Points, in no order, along strands that fork, close into loops and pass close to each other.
(in the rows, 128 means zero)
Two points are linked if the straight distance between their rows is under 132. Some points are linked to none.
Lefor: [160 114 139  71 167 108  89  79 123 176 126 114 126 171  90 207 190 147
 140 135 131 141  91 144 152 102 153 140 147 126 155 134 133 119 166 160]
zurog: [127  75 112 108 130  95 166 129 123 134 154 178 138 106  98 120 113 147
  96 152  99 123 172 129 114 125 113 128  91 147 104 110 163 111 135 114]
Buno: [134 135 124 153 142 191 155 145 156 175 152 127 139  94 142  49  86 108
 134 123 152 144 138 135 135 172 177  62  96 124 144 105 129  92 119 145]
tukof: [113 168 157 196 112 153 120 199  70 118 155  94  99 128 154  27 116 158
 129 125 176  68 158 110  84 196 149 116 178 113 161 134 104 152 124  96]
Vur: [135 114 111  99 124  63 123  85 118 147 107 107 113 175 105 209 173 154
 142 138 125 153  92 137 137  83 134 153 126 144 161 135 130 112 154 141]
muf: [170 143  74 104 111  94  87 116 172  94 150 111 118 193 114 206 179 141
 132 178 142 156  93 128 142  97 101 190 125 165 156 133 108 150 120  82]
Sog: [108 214 143 171  80 177 156 173 101  79 182 107  86 163 141  96 130 127
  72 130 175 102 211 131 131 158 157 108 133 130 171 107 108 108 136 149]
ziru: [179 100 148 100 129 102 146  97 142 186  90 164 117  82 101 157 109 108
 163 117 118 162 117 167 159  69  93 148 125 121  75  92 172 115 114 192]
Moped: [ 96 134 170 145 126  98 174 138 117 120 101 130 136  98 149 177 139 146
 110  99 132  93  87  94 111 149 153  96 113  76 124 163 153 119 158 195]
Vig: [116  98 147 122 178 134 111 150 103 129 125 170 153 104 134 133 120 139
 112 139  91 112 160 136 108 140 117 131 121  79 115 142 139 165 118  98]
sotez: [144 119  70  66 122 102 100  51 117 116 136 160 143 179 154 179 135 128
 142 142 118 162 122 173 151  93 103 169 123 158 166 141  84 116 143  80]
kaba: [145 115 124 142 104 178 168 116 176 185 129 153 119  27 127  67 112 106
 181  80 146 160 120 146 143 146 116  98 108 116  60 122 129  98  94 163]
mafun: [114 147 173 150 112 152 119 105 136 115 116  97 106 161 149 173 139 115
  62  98 168 131 148 102 165 145 135  93 156 130 139 111 138  84 139 183]
ket: [123 132 166 146  99  62 206 118 107 132 106 140 138  97 136 168 102 143
 145 106  85 111  73  97 107 130 146 117 126 112 118 147 150 122 146 190]
suzu: [119 105 132 134 154 178 100 138 133 147 103 146 144  60 116  70 100  95
 160 129 111 129 140 159 141 131 116 119 136  69  78 141 118 165 119 123]
dotob: [115  85 163 156 103 153  69 155  91 134 127 141 131 109 120  43  90 167
 156  94 141  91 132 133 130 177  76 129 160 112  77 111 116 138  96 121]
kag: [ 99  84 186 150 133 111  95 145 133 156 100 121 167  58 100 104 100 153
 151 104 152  95  68 121 134 129 102 120 164  59  72 148 160 160 136 192]
bam: [133 114 119 127 117  61 141 115 146 101 118 110 124 164 115 187 165 162
 139 146  91 138  83 112 116 112 140 154  97 117 162 158 143 134 156 121]
zoni: [130 133 105 102 134 165 101 101 131 132 111 106 110 177  96  95 107 102
 140 166 126 156 130 170 171  98 125 141 135 155 104 116  87 117 113 131]
Dut: [148 102 101  67 160 143 112  90 105 202 141 155 132 104  83 151 133 100
 183 125 144 157 136 177 154  76 119 122 164 171  92 111 109 114 157 161]
Fogir: [126  93 134 130 120  78 104 110 102 138  99 154 139  85 129 129 120 140
 174  94 115 104 103 133 120 137  83 119 104  79  65 103 139 140  91 175]
Tepi: [104 131 137 140 145 176 100 171 140 136 104 133 118  75 116  89 116 109
 117 125 123 124 166 127 140 165 140 109 123  89  98 126 128 148 114 157]
Penob: [141 142 152 123 152 140 118  87 157 134  88  91 126 157 172 161 143 125
 120  99 107 161  99 109 138 130 187 131 119  94 180 147 143 126 120 104]
did: [149 135  64 108 100  78 120 155 156  94 156 125 101 150 113 161 171 119
 162 164 112 161 105 127 109 112 111 173 122 183 150 141  97 158 120  93]
mude: [137 159 129 142 122 158 127 109 128  86 106 121 141 167 164 136 120 132
  89 144 109 149 169 102 113 125 110 148 135 129 163 145 122 122  94  50]
taz: [120 164 126 128 132 171 126 154 142 112 159 101 119 164 120 110 127 104
  85 143 154 130 139  94 138 126 170 134 165 201 166  99 137 118 146 109]
Bev: [114 204 114 173  93 158 143 160 126  74 149  83 111 164 127 132 145 122
  81 143 177 130 188  99 112 142 117 116 144 162 150 131 107 116 117 118]
tem: [145  67 162 154 144  72  80  79 114 106 132 122 181 157 124 154 127 213
 129 134 108  92 108 113 111 122 125 133 103  57 135 136 163 151 139 114]
dak: [156 115 123 122 181 127  98 101 147 158  58 123 145 116 137 140 137  89
 160 144 126 135  85 170 152 100 122 135 118  60 124 139 152 164 106 150]
Nodu: [123 119 158 171 107 181  75 154 115 131 132 133 124 128 115   4  76 168
 142 115 122  92 163 152 137 152 117 132 125  91  71 140 101 152 103 110]
Nufi: [144 126 110 145 123 151 139 155 133 143 168 124 125 153 149   5  66 158
 178 141 102 139 108 139 119 125 144 150  84 137 145 149  91 130 110  52]
Bod: [137  88  91 100 125 122 132  85 136 166 151 142 111 130 103  76 103 149
 146 150 146 158 124 139 148 120 144 118 120 206 121  82 129  75 115 157]
lev: [127 139 152 125 132 193 152 170 148 135 154 137 135 136 133  20  70 109
 146 125 102 121 140 135 126 133 155 131 110 122 132 143  97 153 119  74]
gapuv: [106 126 126  73 128 177 109 107 124 137 137 162 147 166 132 160 132 113
 111 138 101 158 159 151 132 124 134 128 138 140 142 141  73 117 143  80]
sef: [126 117 102  89 144 128 108 150 116 110 152 175 140 152 149  93 101  85
 163 149  89 120 124 175 127 117 115 176 102 118 111 139  94 159 123  75]
Sel: [148 105  81 115 147 112 129 124 126 138 149 164 142 106 140  23  60 110
 175 153 127 128 118 198 139  90 101 130  99 120  94 100 119 137 114 122]
dete: [147 165 124 139 121 116 118 102 160 104 160  79 130 202 123 220 201 160
  84 140 146 153  99  77 138 115 154 144 141 152 180 133 149 113 151 115]
Rugi: [ 94 154 150 135 115 118 202 147 118 138  93  99 119 104 162 128 120  70
 132  79 139 123 106 109 119 140 140  87 146 151 144 129 139 104 132 157]
kem: [128 115 152 147  90  96 136 120 138 139  98 151 111  99 141 130 111 126
 133  80 102 120 102 100 126 154 103 123 113 124  81 107 157 105  90 178]
femi: [128  99 131  81 154 114 160 133 139 154 150 165 148 128  90 203 165 121
 118 132  93 139 101 122 138 119 154 140 119 142 148 127 137 122 172 117]
Gakam: [141 128 134  67 177 174  93 131 156 169 126 137 141 149 124 167 150  64
 142 126 117 166  95 151 171 127 155 152 141 118 136 141  91 145 127 120]
nuka: [130  82 117 145 149 113 123 132 143 153 102 114 127  85 104  47  82 128
 142 141 123 115  98 130 139 134 135 132 116 132  89 104 177 139 105 142]
dasaz: [109  90 128 126 136 112 129 143 131 159 134 165 146  30 120 104 125 134
 178 100 125  89 115 127 111 164 102  97 113  96  67 119 141 131  97 174]
zim: [156 182 108 172 108 101 127 150 131  54 140  79 117 158 139 183 196 184
  96 140 138 138 143  96  71 141 106 104 112 110 167 155 136 148 124  66]
noloz: [156 115  95  82 155 151 150 111 132 201 140 145 122  87  93  95 122  70
 205 142 158 167 113 198 160  74 110 126 136 129  89 107 117 121 130 161]
lel: [102 123 117  74 142 170 143 147 126 175 152 132 121 138 117 117 123  94
 162 115 119 155 104 138 143 121 175 131 148 185 127 121  78 108 143 124]
lasam: [132 115  86  95 126 113 102 101 131  98 139 148 129 184 162 166 145 136
 144 138  92 150 117 146 137 107 110 161  96 115 165 146 100 153 110  58]
zopu: [114 127 110 116  90 141 192 114 111 144 125 134 116 105 146  83  92 117
 179  96 107 148 139 127 123 131 128 109 123 181 123 117  88  81 107 119]
difod: [122 171 127 143 103 127 175 186 142  98 154 118 139 144 164 110 119  63
 118 126 144 116 141 103 105 150 136 127 145 180 190 130 122 142 125  69]
rari: [115 135 122  85 161 169 127 131 152 192 100 112 123  74  90 167 159  89
 164 146 151 155 112 159 147 117 141 111 154 100  97 150 117 110 138 191]
sopev: [121 138 120 117 127 186 113 135 153 128 148 112 112 173 101  81 102 114
 104 159 127 145 148 127 165 122 159 151 138 187 118 102 101 101 119 115]
Buras: [135 161 147 162 120 147 115  79 116  87 126 106 123 162 175 154 154 147
  76 117 142 137 177 104 133 159 160 103 107  79 196 115 132 109  99 117]
bir: [154 116 169 130 105  77 192 132 130 169 131 159 125  70 104 169  94 144
 135 105 106 134 100 113 119 109 147 126 116 119  77 124 170 112 146 219]
vifa: [115 134  98 102 123 123 132 149 135 101 140 140 115 163 144 163 151 104
 146 146  95 148 102 113 114 142 133 159 112 150 147 157  91 149 111  80]
Rop: [120 152 150 156 124 146 137 138 107  98 103 143 141 142 160 115 119 114
  78 137 119 104 195 109 116 155 102 104 132 138 155 137 122 131 105  83]
Fimes: [155 126  91  71 164 124  57  72  82 169 135 147 131 157 119 178 147 126
 159 126 117 128  90 151 151  92 123 162 168 203 137 143  86 145 173  98]
lonu: [138 108 129 170  90  72 116  97 106  92 100 135 133 135 171 164 144 192
 115 114 108 116 158  94  85 138  69 107 106 122 138 160 139 128 107  86]
Nal: [110 126 142 167 142 176 107 189 138 126 146 123 106  61 134  35 111 133
 107 130 151  93 145 114 128 196 156 110 125  84 106 111 139 132 118 185]
tetik: [153 100  94  91 145  70 139  73 102 150  96 147 138 126 128 173 148 114
 181 130 101 122  92 192 141  64 109 144 109  68 134 117 137 135 131 164]
ketil: [115 102 161 144 153 123  75 119 117 135  72 101 150  87 137 131 128 157
 139 108 120 100  84 122 126 143 122 114 152  46 112 139 146 153 112 170]
rufas: [151  76 114 112 110  57 155  65 131 115 117 178 127 128 105 164 110 155
 129 130  94 135 138 152 135  72  72 151  89 120  98 104 158 112 131 152]
rukem: [130 119 103 115 142 138  91 149 112 117 146 152 141 149 126  23  64 108
 165 162 109 110 143 181 128 101 113 146  90 112  93 135 106 161 123  97]
Gumil: [107 162 123 122  93 169 153 133 143 149 195 119 127 163 126  65  97 134
 161 127 127 155 128 120 118 119 167 122 127 209 162 139  59 100 141  98]
Mig: [114 107 120 107 127 157 105  89 141 137 120 143 135 122 119 182 175 133
 123 120 118 150 174 141 132 151 127  94  92  65 109 130 107 107 112 160]
Sula: [101 163 134 191 128 123 153 162 134  96 154 121 109 117 176  65 108 119
  92 103 193  63 170 106 117 190 142  91 119 111 143  98 168 113 128 164]
nazed: [137 141  78 151  99 117 152 153 136  78 125 120 111 139 143  87 111 158
 137 162 114 152 161 116  80 109  88 145 126 187 126 145 105 145 107  62]
Tetu: [149 163 106 122 121 127  82 120 147 110 152  85 112 179 116 220 203 151
 128 151 149 161  94  91 138 117 135 153 157 193 176 137 101 139 151  96]
ner: [136 107  99 115 139  82 107  83  97 102  90 131 140 151 157 142 125 136
 150 139  87 137 130 148 125 119  94 154 109  91 142 147 129 147 112  96]
katu: [126 138 128 133 114 161  99  93 131 107  78  97 115 169 127 123 120 122
 124 129 112 152 144 127 158 131 122 132 123 112 107 129  95 124  94 123]
pef: [129 106 159 141 130 107 124  89 146 110 107 149 143 146 127 184 127 156
  78 133 104 130 155 100 116 125 124 132  86 106 129 126 163 119 114 140]
vuk: [127 128 167 145 160 119 151 157 140 130 100 126 151 121 143 139  99 102
  82 124  93 123  97  91 120 124 151 146 146 111 146 132 178 155 140 110]
duva: [148 153  99 123 101  86 143 144 180  83 150 123 134 143 103 209 173 181
  98 175 133 158 124 110 112  88 108 152 138 198 153 136 148 133 162  83]
pefe: [167  99  97 128 118  24 150  75  99 114 118 167 143 124 126 166  90 155
 140 147  89 114 104 166 133  46  78 173 115 101 140 120 167 153 147 124]
dage: [156  98 116 129 135 161 157 115 153 193 109 139 121  41 117 101 101  79
 182 114 145 174 119 170 161  93 100 122 124 103  59 124 140 136 107 150]
romi: [133 108 126 116 159 110 139 135 144 181  84 114 135  43 105 107 123 106
 172 138 130 102  56 157 134 112 120 131 134  86  73 133 166 157 121 190]
mab: [122 153 168 158 153 125 131 114 143 114 100  88 128 154 170 164 151 147
  95 101 110 127 101  98 131 135 183 117 119  62 166 139 175 125 139 159]
ros: [ 77 157 129 111 123 188 123 161 129 137 134 115 103 109 128 137 155  98
 111 110 152 136 147 128 152 166 171  96 133 108 136 140  81 105 148 205]
Raz: [108 185 131 120  98 182 136 175 147 116 195  99 107 189 110  57 101 138
 138 149 112 133 138 115 106 120 162 163 109 151 149 141  56 132 121  95]
Peg: [130  98 121 105 167 154 120 113 123 144 114 166 155  79 141 145 119 101
 143 138 102 158 163 154 132 112  95 105 114  59  86 139 123 160 104 108]
Tama: [117 107 131  86 142 134 124 125 138 115 161 156 145 160  91 197 169 125
  71 149 129 131 140 114 145 130 141 128 134 172 154 121 127 107 186  79]
zezo: [109 141 117 104 142 147 132 117 104 179 169 133 125 127 119 118 138 111
 155  99 143 122  99 118 126 135 176 100 170 228 141 115  90  98 179 132]
velak: [128 164 122 168 136 141 130 181  87  91 170 125 101 146 119  95 154 162
  70 157 147  72 202 109  88 185 146 144 120 103 138 129 134 139 129 104]
sipim: [ 99  97 220 165 136 100 115 156  84 122 114 129 173  97 142 142 108 173
 122  78 135  86 111  88  95 160 112 100 167  80 138 137 158 141 144 151]
melun: [128 153 129 155 136 117 121 177 102  80 119  98 123 141 141 131 136 138
 113 146 120 104 124  82  94 153 124 153 137 124 141 145 142 166 114  77]
kuvem: [135 157 108 140  95 154 113 111 116  76 115 119 120 181 139 153 153 177
  96 149 125 144 188 108 105 152 107 129 113 129 143 143  79 104 105  72]
Zak: [128 112 167 116 124 116 190 125 150 175 147 163 130  72 111 163 120 108
 136  95 142 159 130 120 129 114 137 103 133 152  96  95 162  91 138 199]
nit: [117 125  66  83 113 124 143  93 127 132 158 155 121 149 127  89  82 154
 139 157 124 155 164 155 132  85  96 158 127 208 116 114  87  96 133  96]
zaliv: [142 106 142 151 165 117  60 108  96 105 117 119 157 159 133 140 127 197
 115 134 108 111 131 107 124 138 119 147 127  63 149 135 144 158 106  72]
Rez: [110 164 149 181 101  94 163 140 124  68 135 104 113 159 160 172 150 111
  60 118 183  94 171 103 109 143 126  97 122 115 172 130 158 121 146 150]
vovuv: [116 116 109 148 140 118 148 176 105 113 173 143 110 146 124  82 140 167
 104 158 115  81 176 121  73 174 135 127  97 136 134 135 129 125 122  80]
Dif: [162 117 110  61 164 100 117  65 123 181  91 135 131 148 106 195 189 108
 172 123 142 151  90 194 153  76 122 125 121 102 136 118 125 110 146 173]
nirom: [114 103 142 108 139 143 112  76 142 150 131 130 140 135 118 208 193 158
 102 103 130 146 153 121 148 150 153  82 101  87 150 131 135  86 163 161]
Vupod: [128 169 126 127  89 101 146 124 132  90 149 102 146 163 148 205 191 128
  93 119 161 127 152  95 116 140 128  89 142 178 203 152 103 108 165  74]
salos: [133 154 155 165 142 163  94  98 144  95  65  85 116 119 183 131 140 148
 102  86 121 131 110 105 150 172 165 104 121  52 143 132 149 134  94 164]
vuzip: [134 239 109 162  86 148 137 186 127  62 183  88 117 164 149 151 162 123
  72 160 180 114 184 116 104 138 138 136 148 150 190 133 101 147 127  67]
Zura: [117 145 101  98 132 172  80 132 121 110 156  97 113 192  94 172 167 135
  97 158 132 129 125 133 165 135 158 156 138 136 144 123  71 129 136 123]
kulis: [115 144 135 118 121 191 125 150 126 104 168 145 116 166 109 123 138 124
  59 156 144 117 211 118 143 153 151 120 135 125 129  99 106 119 137 124]
mato: [123 112 120 131  99 163 150 103 144 153 109 147 108 103 131  58  87 113
 157  92 112 147 133 147 151 139 120 105 108 150  64 115 108  95  91 155]
Zigu: [142 176  88 138 101 121 144 157 163  83 131 111 132 140 131 149 152 156
 120 170 140 172 162 100  87 104  97 147 136 204 145 141 117 127 121  69]
tetuv: [120 165 154 202 103  80 141 158  98  69 119 101 130 131 172 138 141 130
  96 124 168  84 166 100  73 163  95  82 142 122 159 149 144 151 127 105]
duki: [118 126  93  68 118 140 116 138 134 106 186 153 126 195 104 103 107 109
 147 164 112 137 126 162 128  95 124 170 103 155 120 138  59 134 126  92]
Daku: [131 162 105 143 127 120 155 174 164  87 163  89 108 152 113 151 150 126
  84 154 151 142 123  74 114 113 155 146 154 195 149 109 169 134 145 116]
Ledud: [127 166 163 179  90 200 109 161 111 103 132 118  91 135 119  30  88 150
  99 127 128 100 171 119 141 167 136 131 111 101  99 123  96 137  96 126]
lapag: [151 127  84  77 142 134  50  74 125 135 133 143 141 209 117 174 160 118
 135 162 139 136 104 165 173  79 117 167 149 161 154 130  77 134 146  95]
nis: [138 152 155 145 120  92 141  96 138 123 141  89 126 193 122 219 171 157
 103 115 164 130  94  97 135 101 152 117 150 169 179 155 152  97 212 138]
zer: [116 120 135 112 110 172 139 130 151 173 148 157 115  44 113 123 132  91
 168 115 143 164 171 130 131 156 122 103 120 115  79 122 123 103 111 186]
Mutu: [141 123 146  91 163  90 165 126 139 174  99 129 133  83 104 177 124 105
 162 145 117 128  71 150 124  93 146 134 120  65  95 156 166 145 138 207]
Mota: [128 106  85  87 137 113 132  89 116 158 156 142 121 130 105 126 112 132
 147 143 125 156 120 152 140  90 137 151 160 234 132  98 116 101 152 110]
vurug: [116 151 165 141 111 201 160 163 159 160 153 132 138 115 135  28  84 106
 127 105 138 133 175 123 126 145 162  80  98 132 138 131  97 118 129 120]
befon: [134 113 157 101 140 114 138  69 129 168  79 112 128 131 135 189 140 129
 131 101  98 168 109 129 146 106 139 133 130 119 123 140 140 108 118 167]
fanar: [134 158 138 118 148 171  92 131 121 140 140 106 119 170 121 164 144  96
 103 124 144 133 100 104 159 125 168 145 197 205 150 125 123 129 158 113]
zigad: [115 142 113  96 114 149 151 172 133 134 146 128 104 140 148 126 129  71
 156 118 111 138  77 119 130 149 155 175 136 183 151 144  81 144 119 107]
popiz: [166  94 125  86 158 103 145 105 141 165  93 147 119 120 108 135  99  88
 140 139 112 168 105 169 164  59 112 155 147 152 103 100 169 144 124 140]
fedeg: [117 127 103  75 172 169  91 138 152 171 132 146 132 113  74 150 152  60
 164 167 138 158 121 178 155 102 147 140 128  97 119 135  93 143 138 155]
tozef: [123 118 142 119 103 148  94  99 129 134 110 139 105 141 116 169 143 129
  99 104 139 146 152 113 162 154 115 120 149 167 100 100 128  80 130 180]
Zil: [111 104 187 156 119  86 114 114 107 116 119 151 154 114 142 169 140 173
 111  89 117  89 116  91 104 158 126  95 105  50 111 148 162 120 144 170]
gera: [141  97 128 167 120  47 122 110 101  99 119 111 148 145 125 164 133 200
 137 140  85 106  98 102  98 108 115 152 111  93 151 156 158 159 143 104]
datu: [125  97 124  93 110 136  96  77 124 145 123 158 129 147 105 172 142 122
 141 117 127 152 167 150 155 135  99 112 120 135  72 115  96  83 119 173]
Zifi: [117 120 123 124 128 134 142 142 137  94 157 138 128 161  99 163 167 150
  48 159 139 113 187 110 130 146 117 128 116 156 146 116 136  96 147 104]
Rir: [104 116 167 155 144 143  95 165 157 148 125 132 138  16 128 115 127 139
 122 114 154  97 111  96 120 157 117  97 144  45  78 154 160 145 130 196]
Mobod: [102 106 155 161 133 123 100 173 113 130 145 136 127  83 120  75 124 173
 116 120 149  72 146 102  93 202 135 115 138  99  98 118 150 132 121 156]
ripi: [149  82 154 155 133 108 110 123 145 175  82 133 149  29 111  85  94 125
 174 102 147 106  64 145 147 122  81 119 147  73  53 123 176 156 110 173]
bet: [132 124 102 145 131 123 119 157 106 102 123 129 124 122 127  78 103 136
 144 147  98 123 117 119 102 133 109 147 129 149 127 133 136 151 104  71]
Duf: [100 120 122  98 142 114 156 122  98 164 145 121 108 124 101 179 178 119
 132 101 144 125  86 115 114 124 163 106 161 193 143 125 120 103 183 156]
katif: [135  87  97  76 136  90 133  78  96 187 142 161 111 113  77 158 142 148
 148 112 133 133 110 161 154  77 116 146 159 199 126  94 121 104 171 154]
sugom: [115 178 125 135 131 170 122 188 112  90 176 131 104 155 108  96 144 131
  64 169 131 114 165 120 114 164 177 167 121 119 150 123 114 140 108 101]
rapan: [147  64 140 142 126  68 122 108 119 121 131 171 149 104 100 139 108 164
 111 139 100  96 135 130 116 107  90 131  95 110  88 106 172 148 140 136]
Vozed: [128  47 146 140 135 136  71 134 102 135 124 155 163  89 127  57  80 143
 169 108 147 109 131 169 145 139  67 126 180 111  75 108 142 151 119 111]
Sal: [126 109 106 136 127 100 167 138 122 128 156 149 133 107 135  87 108 158
 131 125 116 115 161 109  74 148 134 120  91 155 126 100 141  97 114 120]
bar: [138 117 166 107 166 133 156 144 152 168  92 127 133 103 108 136 111  85
 115 137 110 152  99 122 141  88 148 137 134 131 112 124 184 149 127 142]
Luzul: [148 107 103 123 143  72 112 159 128 104 135 140 135 142 132 146 133 117
 143 162  92 106  69 125 131 108 123 191 114 125 144 130 157 189 117  94]
gunup: [108 121 132 114 104  69 185 126 124 132 161 128 118 132 113 178 162 147
 114 118 134 132 103  96 107 105 143 126 150 208 164 128 142  88 175 143]
davar: [124  84  74  79 150  75 156 107  95 137 115 158 132  98 110 136 128 104
 161 130  91 117 107 166 125  93 109 139 103 106 105 105 124 130 130 141]
kel: [105 150 161 163  94  83 178 116 140  91 124  97 115 174 147 203 160 138
  80 112 154 123 127 101 123 119 137  96 139 152 162 146 161  93 177 168]
nelod: [144 111  86  94 148  86 116 139 103 126 121 163 139 116 153  86  88  64
 175 140 100 124  72 187 149  91  97 179 131 115 123 113 126 179 125  85]
rezom: [164 122 120 135 148 154  90 103 140 133  45 102 116 155 121 115 115  97
 132 142 126 132 119 167 170 109 111 136 125  79  94 126 137 149  92 149]
dov: [128 163 112 130 101 177  95  97 110  76 127 106 109 201 110 127 121 160
 113 163 120 144 177 139 145 115 116 159 115 122 119 138  72 117  93 111]
ketet: [110 167 152 148 130 119 158 188 139 112 123 106 132 135 156 142 126  63
  92 115 129 117  95  92 122 151 159 144 149 149 183 130 161 155 133 117]
Bobep: [125 183 142 204 111 109 144 182  95  95 155 104 116 131 160  68 124 126
 121 127 173  69 191 124  65 180 125  84 146 133 161 138 113 162 118  82]
Saza: [128 119 146  82 158 115 137 118 149 184 111 124 124  86  86 203 175 113
 147 126 142 151  99 153 145 106 136 113 124  78  89 143 152 109 156 223]
podur: [130 151 188 178 111 136 120  97 150 131  68 127 131  99 167 152 113 127
 114  54 131 122 106  94 152 158 125  91 134  72 121 143 170 125 111 182]
bosiv: [154  89  94 140 147 137 119 117 139 159 112 148 151  65 126  25  94  90
 200 146 153 101 107 199 148  92  90 119 116  95  80 105 130 148 125 148]
vep: [133 108 111 137 139 118  61 105  75  92 108 128 151 163 157 110 112 163
 136 140 106 105 145 145 115 125  83 141 134  82 130 152 100 159 101  57]
Vodud: [161 122 164 126 125 134 165 107 154 181  94 149 119  47 110 148 132 107
 172  92 144 164 106 145 151 105  93 131 137  96  57 133 166 128 104 194]
Mag: [136 190 136 178 116 125 139 116 130  64 128  75 126 167 158 187 169 153
  64 126 154 118 156  94 103 151 127 115 113 111 183 142 145 123 123 102]
Vinut: [132 101 106 120 144 174 145 126 152 182 161 122 128 127 125  71  86 137
 144 140 147 163 126 133 133 145 169  95 105 170 139 105 123  76 130 142]
Mul: [113 141 156 184 141 138 110 152  93  89 103  89 126 126 156 123 121 148
  87 114 133  98 134  87 124 165 134 131 148  86 156 136 163 159 122 123]
nerun: [115 148 170 160  98 131 126 132 149 114 103 123 100 123 157 138 119 113
  86  81 135 118 128  90 142 174 124 102 131 116 108 120 158 105 102 202]
Ditum: [ 95 180 111 134 108 124 139 155 117 100 192  98 126 177 132 135 161  99
 108 123 202 103 161 116 124 147 157  86 161 189 191 127  93 110 184 126]
Difim: [143  62 121 154 127 138  92 129 129 168 139 161 156  56 127  13  78 144
 198 110 152 110 109 174 141 126  89 113 130 105  70 100 143 138 111 128]
mefeb: [115 164 108 106  96 148 108 136 128  89 151 134 112 201 134 114 102 142
 132 170 109 138 167 152 125  92 105 171 116 145 124 167  56 134 124  69]
pili: [120 187 187 194  67 168 116 164 104  94 132 137  95 132 151  68 105 130
  88 103 147  86 200 124 129 192 122  97 123  98 123 115 111 119 104 153]
tav: [116 117 103 110 120  83 200 156 122 119 160 134 121 106 123 137 140 133
 129 123 115 127 116 104  88 131 146 127 113 171 156 117 147 105 152 116]
Baman: [128 154  76 117  96 140 142 128 154 124 173 134 124 145 118  93 108 159
 158 150 123 169 152 127 102  94 122 128 142 241 156 124  68  93 146  77]
noval: [143 191 118 152 111 122 146 194 169  67 179  91 132 165 136 186 180 118
  70 145 159 133 136  86 102 128 130 149 140 164 190 129 143 152 132  75]
siza: [122  88 106 107 155  94 178 138 105 148 140 158 150  38 103 121 120 125
 171 133 108 114 105 137 104 119 126 111  94  94  83 104 145 138 125 157]
fufe: [ 96  86 165 133 152 110  99 157  77 123 124 144 152 104 122 126 128 173
 122 116 129  81 143 121  83 161 114 120 149  90 116 137 134 149 135 118]
feni: [124 158 144 111 148 153 115 120 142 137  90  76 113 164 140 175 153 110
 108 121 134 171 101 111 156 129 164 150 159 160 159 144 131 126 135 132]
davin: [129 135 143 149 110 136 158 129 152 106 119 122 132 128 153 103 101 111
  75 123 139 120 175  97 102 130 113 118 135 186 138 109 157 102 109 107]
pabi: [116 122 124 145 108 131 213 139 125 155 116 110 125  73 162  57 103 104
 157  81 140 127 102 118 116 169 143  89 124 152 122 114 122  87 110 146]
padu: [100 141 145 114 142 160 172 127 130 160  68 119 127  76 147 140 141  84
 142  85 117 152  96 131 136 143 141  99 138  99 121 154 127 121 127 164]
Lopa: [119 111 174 166 123 147  91 123 107 106  68 101 133 107 136  99 107 148
 105 102 117 104 109 101 139 165 104 126 146 102 107 123 159 151 100 128]
zev: [151 137 111 158 102  85 121  86 139  73 115  95 132 155 164 169 173 215
 127 133 114 140 150  96  92 119 110 123  92 102 160 158 149 134 115  65]
metim: [102 160 147 134 143 173 167 188 131 136 119 120 131  82 147  79 118  71
 118 106 123 104 122 127 124 175 175  99 131 118 151 141 124 150 147 117]
sazip: [129  93 110 136 152 101 104 121 105 123  69 130 150 109 140  70  86 109
 163 122 103 110  73 170 147  88  99 160 150 116 107 130 148 183 126 100]
Kez: [150 110 133 112 169  86  95 119 134 131  89 117 151 147 139 157 124 106
 150 148 102 112  58 137 139  92 147 177 122  85 143 135 161 177 118 118]
Lav: [121 151 126 167 113 128 163 152 150 115 165  99 118 139 156  70 103 115
  90 139 182 110 174 101 108 157 144  93 114 166 162  98 158  97 110 133]
Gemo: [108 130 103  99 154 191 145 168 151 159 153 146 139 110 109  50 101  84
 173 137 106 141 119 167 138 123 170 127 107 107 117 134  90 142 127 112]
pugu: [152  75 131  94 116 100  91  53 132 165 108 152 123 158  97 188 139 133
 136 133 138 144 136 159 164  87 102 135 134 151  88  94 138  94 131 186]

A fork is a point with three links, a tip a point with one. Leave the first point through the second and follow the links. Name the first fork or tip that comes.
gera; bam => nerun
Dif; Lefor => lasam
pili; Ledud => sef

A piece is two or more points that can be reached from each other along the links. Count, over all rows, the pieces, the separate loops (a circle has one, a figure eight two, a Y none), the forks (points with three links) and the tips (points with one).
pieces => 4
loops => 1
forks => 17
tips => 23

How many points has the smallest loop of links through each point below? Write 0 if it is on no loop.
Vig => 7
sugom => 0
ket => 0
Vinut => 0

Name the points in between on the shortest way along the links from the first point to the second, in order.
zezo; gera => lel zigad vifa lasam ner vep zaliv tem
bam; zim => gera tem zaliv vep ner lasam vifa did muf Tetu dete nis kel Rez Mag
Difim; noval => bosiv Sel rukem sef duki mefeb dov katu zoni sopev taz Daku
lapag; kuvem => sotez lasam ner vep zaliv tem gera bam Vur Lefor Dif tetik davar siza dasaz Fogir kem nerun podur salos mab Penob feni fanar taz sopev zoni katu dov
bar; Nufi => popiz ziru Vodud dage noloz Dut katif Mota Bod Vinut Buno vurug lev
pabi; difod => zopu mato kaba dage Vodud ziru popiz bar vuk ketet
